Each row is a point on a landscape with many peaks, with its height.
From any point a climber steps to the highest of the 2 points nearest to it. It stops when none of these is higher. Distance is the straight distance between rows; heights are no part of it.
vulim: [121 125 123 110 132 126 117 138 120 105 158 151 162 183 137 139 110 105
 161 138 120 112 180 146]  (h 355)
daso: [233 103 176 107 125  61 154 141 134  76  62 198 131 178 108 126 174 167
  85 110  84 132  85 157]  (h 596)
ved: [202 172 117 181 165  79 138  64 152 140 116 137 142 163  85  96 140 122
 103 162 160 112 158  87]  (h 442)
naro: [144 121 182 176  93 122 160 143 128 116 124 110 136 135 143 116 164 159
  87  98  65 151  96 160]  (h 323)
pedid: [ 98 129  51  98 169 158 133 124 116 143  88 120 151 134 128 113  96 116
 150 106 201 149 101  99]  (h 637)
Keku: [163 135  96 167 123 109 131 103 135 130 164 142 170 192 136  91 136 106
 154  94 151 116 158 105]  (h 312)
vaz: [124 148 193 118 120 142 122 122 117 150 134 139 159 127 143 113  68 117
 153 128 115 134 105 139]  (h 205)
Nipo: [119 120 173 130 116 147 103 132  92  91 177 157 146 152 139 124 149 127
 158 117 107 106 182 174]  (h 337)
Nom: [ 65 124  89 108 175 127 114 120  70 145  75 114 129 135 163 159 152  83
 149 147 188 148 143 130]  (h 682)
figi: [ 56 111 121  91 142 148  74 116 108 128 110 114 116 103 154 135 142  92
 154 129 186 121 139 126]  (h 653)
Gano: [168 147 145 137  97 100 105  79 100 135 119 132 113 123 151  79 141 122
 119 181 112 166 143 118]  (h 551)
Ziro: [160 189  93 139 168 142 137 108 103 149  90 117 147 135 133  92  92 129
 106 129 161 170 140 117]  (h 578)
kamig: [132 132 177 110 205 186  96 168 184 130 160  96  82 125 166 172  80 130
 183 140 167  94  72 132]  (h 447)
kebo: [134 124 135 129  94  72 132 122 157 136 120 176 102 103  93  88 119 123
 102 145 118 183  92  85]  (h 446)
zus: [141 113 119  96 109 169 119 140 155 101 103  44 121 124 130 151 114  82
 104 128 160 131 147 147]  (h 603)
Bakop: [177 128 107 142 125 123 115 119 158 131 127 109 114 115  90  86 168 135
  82  93 140 199 171 133]  (h 567)
gelo: [ 73 108 156 116 123 125 156 123 150 137 176 150  62 106 142 196 123 152
 137 135 129 123 156 101]  (h 102)
kenel: [149 121 137 118 130  97 144 169 123 119 137 140 170 200 139 108  96 109
 115 176  98 135 146 150]  (h 380)
gef: [130 112  88 141 164 145 164 156  78 100 132 112 106 143 125 166 131  68
 148 160 163 134 177 139]  (h 372)
Gireg: [150 155 145 100 103 136 129 151  90 116 121 115 116 138  88 123  83 160
  90 158 134 122 156 134]  (h 346)
Sivo: [ 85 145 113 137 197 151 128 147  94 128 141 133  58  95 157 166 128 101
 157 107 200  93 182 128]  (h 406)
zin: [123 130 103 152 113 131 172 119 146 134 157 174 133 100 123 106  83 109
 153 150 115 127  98  83]  (h 249)
buse: [165 147 125 158  89 108 119  90 135 143 153 118 159 160 103 125 134 140
 142  87 100 135  78 109]  (h 568)
rugo: [ 96 120 132 129 147 132 140 117 122 160 139 172 149 109 105 139 137 170
 159  79 119 133 186 111]  (h 188)
zed: [163 121 144 111 121 141 148  86 126 117  97 139 121  90 149  87 114 148
 136 179  87 163 119 118]  (h 459)
dov: [101 130  87 151 142 127 145 160 129  97 115 120 129  93 119 124 143 135
  87 178  73 171 150 122]  (h 431)
Lida: [146 151  62 165 141 109 150 126 164 152 138 154 142  89 111 142 130  80
 127 109  98 161 162 117]  (h 70)
vefid: [102 128  96  69  79 161  75  95 152 120 109  82 158 127 155 112 112 124
 126 116 168  82  96 123]  (h 416)
Vena: [124 121 192 163 130 142 134 177  78 127 128 122 169 157 130  97 152 162
 106 135  80 133 119 188]  (h 314)
Bim: [110 175 105 148 195 158 174 112 105 128 106 109  65  96 185 171 119  70
 166  92 208  67 139 152]  (h 373)
Gamir: [217 118 153 127  94  82 113 105 159 125 134 120 146 180 106 125 148 148
 133  85  74 140  94 152]  (h 598)
Kegot: [125 106 163 120  68  58 135 117 157 116 114 213 126 143 109  91 133 128
 123 110 114 133  53  92]  (h 498)
dofal: [106 102 118  95 118 154 135 119 173 179 126  83 125  97 181 189 123 111
 140 138 104 145  95 136]  (h 632)
Met: [ 95 110 194 113 139 134 141 184 112  91 141 144  80 115 149 140  91 191
 139 114  99  62  52 123]  (h 377)
Gomu: [ 91 148 167 125 110 150 112  60 166 123 106 132 147 100 129 148 143 102
 128 138 141 131 130 124]  (h 705)
fiza: [140 121 136  73 112 139 106 150 129 147 141 150 125  99 116 129  57  91
 171 125 135 137 135 131]  (h 229)
nodar: [ 66 144 174 102 137 161  91 114 135  96  97 107 124 106 121 146 137 104
 101 145 175 126 158 139]  (h 649)
Lefos: [106  83 165 153  89 115 183 170 167 114 137 139 121 118 148 118 147 149
 107  64  84 115 104 131]  (h 336)
Bikal: [ 76 108 180 158 121 141 160 173 143 135 156 141 121  91 149 145 114 159
 136  76  85  87  46 129]  (h 351)
Gofog: [132 147  88 109 118 147 148 140 145  98 138  92 142 153 144 152  88 174
 110 129  92 103 125 130]  (h 11)
Zavi: [128 118 117 141 120 114 127 116 149 169  96  93 158 127 149 140 135 106
 128 141  98 142 128 124]  (h 684)
Koni: [156 135 175 159  80  72 130 111 129 145 134 172 153 158  84  98 123 132
 141 106 108 116  71 100]  (h 537)
Fes: [152 127 156  90 130 132 129 185 103 126 144 120 113 135 108 141  38 130
 143 160 111 107 133 136]  (h 277)
tus: [173 137 138 198 148  96 180  82 122 143 124 144 140 160  93 123 154 123
 127 194 132 136 145  86]  (h 485)
kuv: [120 178  48 148 191 144 148 115  90 144  74 101 154 136 140 117 133 115
 130  89 177 157 123 129]  (h 615)
lugol: [204 111 161 138  49  57 134 160 128 131 138 121 108 179 117 123 138 117
  80 148  90 130 133 148]  (h 494)
Ref: [108 119  84 152 134  88 127 157 128 146 151 131 141 172 118 122 175 156
  97 105 113 195 150 133]  (h 93)
Numi: [126 140 140 105 133 102 110 109 107 169 112 163 150 149  88 131 143 185
 133 106 112 169 166 132]  (h 163)
giset: [124 135 137 155 106 129 159 134 108 104 158 148 116 126  88 139  93 100
 137 159 142 120 135  89]  (h 280)
poget: [ 50 107 126 132 182 138 100 161 176 119 152 134  56  85 188 143 148 166
 140 183 123  67 101  93]  (h 148)
Nes: [205 113 168 120 108  71 134 122 108  68 111 201 128 189  95  94 185 161
  93 167  88 123 110 159]  (h 560)
koget: [194 147 122 148 102 100  85 100 141 140 142 107 131 132  93  88 184 161
  96  68 109 145 161 147]  (h 636)
Nulit: [191 101 169 110  92  99 141 147 138  82  91 128 147 185  91 141 159 166
 100  99  81 137  77 166]  (h 624)
Batof: [107 147 131 163  91 137 108 111  85 108 139  79 141 157 139 151 150  92
 110 149 158 109 146 136]  (h 671)
neted: [131 153  82 114 171 182 161 119 152 113 131 138 121  67 140 128  82 141
 139 121 141  94 185 111]  (h 287)
naz: [139 148 124 135 125  83 121 122 108 178 101 149 121 112 107 100 134 206
  98 126  84 169 140 112]  (h 132)
kuvop: [ 63  97 119 101 121 118 120 141 139 104 150 139  79 101 153 162 124 154
 135 157 104  90 120  97]  (h 126)
vosi: [ 89 148  87  99 154 166 125 148 123 139 135 149 125  84  93 112  71 124
 137  88 191 147  88  94]  (h 591)
niso: [118 129 175 175 125 137 125 139  72 132 122 143 148 121  96  93 151 133
 125 144 118 146 143 138]  (h 302)
kud: [146 106 138 103 140 162 141 129 146 175 131  93 122  93 154 201  85  75
 177 122 115 141 126 148]  (h 580)
Dap: [148 134  93 132  99 111 131 157 142  78 117 115 134 132 106 128 160 149
  75 152  65 134 160 151]  (h 488)
Loguk: [167 105 155 147 121 102 135 101 129  91 117 153 160 197 100  91 186 161
 108 159 124 128 146 142]  (h 530)
rupa: [110 134  71 116 111 131 127 175 130 131 131  75 123 125 132 144  83 131
 100 142 110 140  96 112]  (h 23)
zib: [ 87 108 153 100 161 137 128 166 199 167 169 129  62  79 143 209 100 136
 136 131 135 104 141 113]  (h 69)
reved: [135 144 154 158  79 136 110  87  70  94 144 120 114 139 149 109 167 103
 116 192 131 144 154 135]  (h 628)
zatu: [ 98 100 140  90  92 117 117 116 119 102  90 114 139 159 107 121 138 169
 117 156 135 121 117 109]  (h 366)
mol: [188 136  67 150 131 110 127 121 109 138 115 113 144 171 135  73 137  87
 132  96 189 113 174 121]  (h 326)
tade: [ 77 151 113 129 193 151 116 157  78 120 132 155 126 119 106 135 133 133
 122 133 158 158 189 147]  (h 405)
nubom: [ 80 137 199 106 112 150 125 115 157 160 125 147 144  97 139 123  74 128
 141 127 156  84  82 112]  (h 191)
Kug: [101 130  92 165 160 147 148 151 114  91 140 123 115  99 121 156 138  78
 122 159 116 177 132 120]  (h 396)
pav: [107  97 227 107 160 158 119 179 148 121 148 113  78 110 158 147  85 154
 165 138 129  85  61 135]  (h 410)
furud: [117 138 151  77  77 100 116 160 115 112 134 156  96 133 104  98  71 149
  91 135 144 134 131 112]  (h 430)
Bon: [120 123  86  73 111 151 128 101 163  90 114 113 149 126 131 158 130 202
 128  95  74 118  78 142]  (h 1)
til: [123 149  68 155 168 177 188 105 157  88 128 116 125  92 142 149 110 104
 128 144 159 115 138 100]  (h 364)
mamu: [219  97 173 163 125  55 108 133 127 168 129 127 134 181  86  87 194 135
  86 170 106 113 131 159]  (h 614)
zopo: [ 29  86 149 100 146 136 119 154 193 136 133 156 109  89 176 116 148 174
 132 148 139  45  64  98]  (h 164)
girud: [ 88 103 134  57  88 135  91 128 144 101  88  99 139 130 166 107 116 165
 111 136 125  83 123 128]  (h 392)
pab: [177 155 103 118 163 141 119 109 114 143  84 120 152  96 140  69  90 144
 128 166  94 176 129 131]  (h 503)
Darod: [153 140  54 167 155  73 122 151 122 162 145 147 148 157 105 117 156 107
 116 132 106 169 173 118]  (h 84)
Vig: [105 124 100 126 115 144 124 103 143  85 192 149 129 137 147 150 139 113
 165 108 108 145 105 121]  (h 215)
nefa: [138 115  98 162 136  82 119 142 100 163 122 136 127 157  94  77 197 203
  71 134 112 170 151 123]  (h 103)
Rabu: [135 130 145 153  63 119 123 104 104 140 172 116 133 156 125 164 130 129
 156  92 108 100 127 116]  (h 532)
Tife: [143 124 177 174 136 130 178  95 138  97 135 155 145 175 119 122 169 127
 113 178 117 170 143 131]  (h 513)
Dar: [146 125  88 121 121 174 167 104 156 120 191 144 112 114 153 140  93 102
 162 110 139 143  96 106]  (h 227)
nezi: [ 90 101 112  98 105 147 119  77 149  94 107 143 142 129  97 100 151 163
 134 118 175 129 106  80]  (h 349)
nika: [183 137 154 124  87  70 153 160 106 125 118 156 142 187 129 118 105 159
  95 161  66 108 126 155]  (h 424)
Mamud: [127 128 100 135 177 159 158 130 140 135 110 139 169 119 123 118 125 126
 153  92 134 116 208 138]  (h 216)
doli: [ 72 112 150  84 101 125 133 140 176 138 129 169 133  82 155 105 112 147
 120 122 119  89  64 113]  (h 176)
viz: [176 146 111 133 101 160 113 104  97 107 100  51 137 169 124 132 138  87
 100 124 188 136 150 153]  (h 640)
Bizog: [231 123 160 161 170  66  61 106 137 152 149 114 158 160  62  80 207 127
  94 143 121  97 138 179]  (h 659)
piga: [223 163 113 152 146 102  60  89 119 158 129 112 151 152 107  99 199 130
  97 115 122 130 181 182]  (h 702)
vizoz: [121 146 123 131 147 155 111 143  94 166 137 104 116  92 140 181 111  76
 161  89 122 179 119 158]  (h 531)
losut: [107 139 111 132 144 165  97 141  71  99 165 130 135 127 119 136 165 144
 133 115 121 139 181 165]  (h 365)
Bel: [ 89 115 118  74 104 185  88  98 167 131 137  80 111  85 170 144 130 134
 133 136 168  54  82 120]  (h 432)
dako: [144 112  78 144 154 112 129 106 115 188  72  98 175 134 153 117 134  86
 159 125 143 128 145 117]  (h 736)
bos: [ 53 138 117 133 204 155 113 149  83 151 134 144 109  93 136 157 120 140
 168  84 179 126 151 124]  (h 455)
gil: [ 76 141 111 114 192 171  93 126 113 162 151 125  98  70 162 187 132 108
 182  92 148 132 112 143]  (h 496)
ruzet: [100 126 138 109  92 174 101  97 138 102 150  95 115 108 123 175 115 123
 168 116 158  49 105 114]  (h 456)
nepib: [ 98 129  82 131  84 123 141  61 142 119 120 130 112 114 101 115 149 178
 113 127 150 138  73  53]  (h 335)
goka: [ 89 145 127 102 101 117 121 159 139 144 147 169 105  92  93  99  70 134
 105 120 143 166  80  96]  (h 522)
sofir: [ 82  99 104  91 117 100 123 188 129 173 135 115 132 135 132 148  76 128
 132 122 115 159 102 117]  (h 33)
Vofe: [ 93 124 149 132  72 147  92 117  95 113 140 110 144 123 140 126 127 145
 155  97 110  53 118 127]  (h 491)
dazo: [105 142  98 140 170 113 145 104 116 173  68 139 158 132 172 130 143  43
 166 125 177 158 136 137]  (h 701)
denot: [161 107 160 145 109 149 152 145 144 120 147 120 103 110 119  89 121 118
  97  95 133 181 160 136]  (h 505)
Dobo: [137 121 164 105 162 171 116 165 163 157 150  91  83  91 186 167  63  87
 161 140 146 103 112 147]  (h 502)
gib: [169 141  83 161 150 137 152 128  60 138 101 105 140 159 135 112 166  88
 138 102 184 105 197 170]  (h 338)
fab: [102 144 187 133 108 112 124  66 168 127 106 168 166 132 112 145 155 141
 130 118 101 158  88 129]  (h 665)
fimi: [138 122  99 176 159 151 167 134  69 141 108 110 141 143 115 143 167 113
 135 162 153 116 197 138]  (h 352)
beki: [208  87 165 161  99  81 131 157 137 134 112 108 132 136  94 104 158  98
 106 154  68 149 122 153]  (h 557)
sifaf: [129 186  54 153 164 167 178  89 113 129 123 123 107  79 167 154 113  71
 157  98 171  82 121 132]  (h 360)
gusuk: [137 110 102  95 104 151 115 142 154  69 124  93 124 106 123 134 135 103
 116 140 101 124 165 148]  (h 552)
liro: [ 73  93 158  88 144 125 106 192 171 153 171 138  96 111 145 162  95 110
 151 110 137 137 107 133]  (h 44)

For each start below, name the point where the climber stops.
fimi -> Batof
naro -> dako
ved -> Nulit
Darod -> til
Nipo -> dako
vulim -> piga
sifaf -> dako

Call two points neighbours if one is among the 2 nearest of the other. Go from one point of each pair to the other, from neighbour to neighbour, staying as high as possible. Name the lowest point that can't be avoided.
goka / Batof -> zed
dako / til -> sifaf
buse / pedid -> kebo
Gomu / piga -> Nipo
dako / Gomu -> nodar
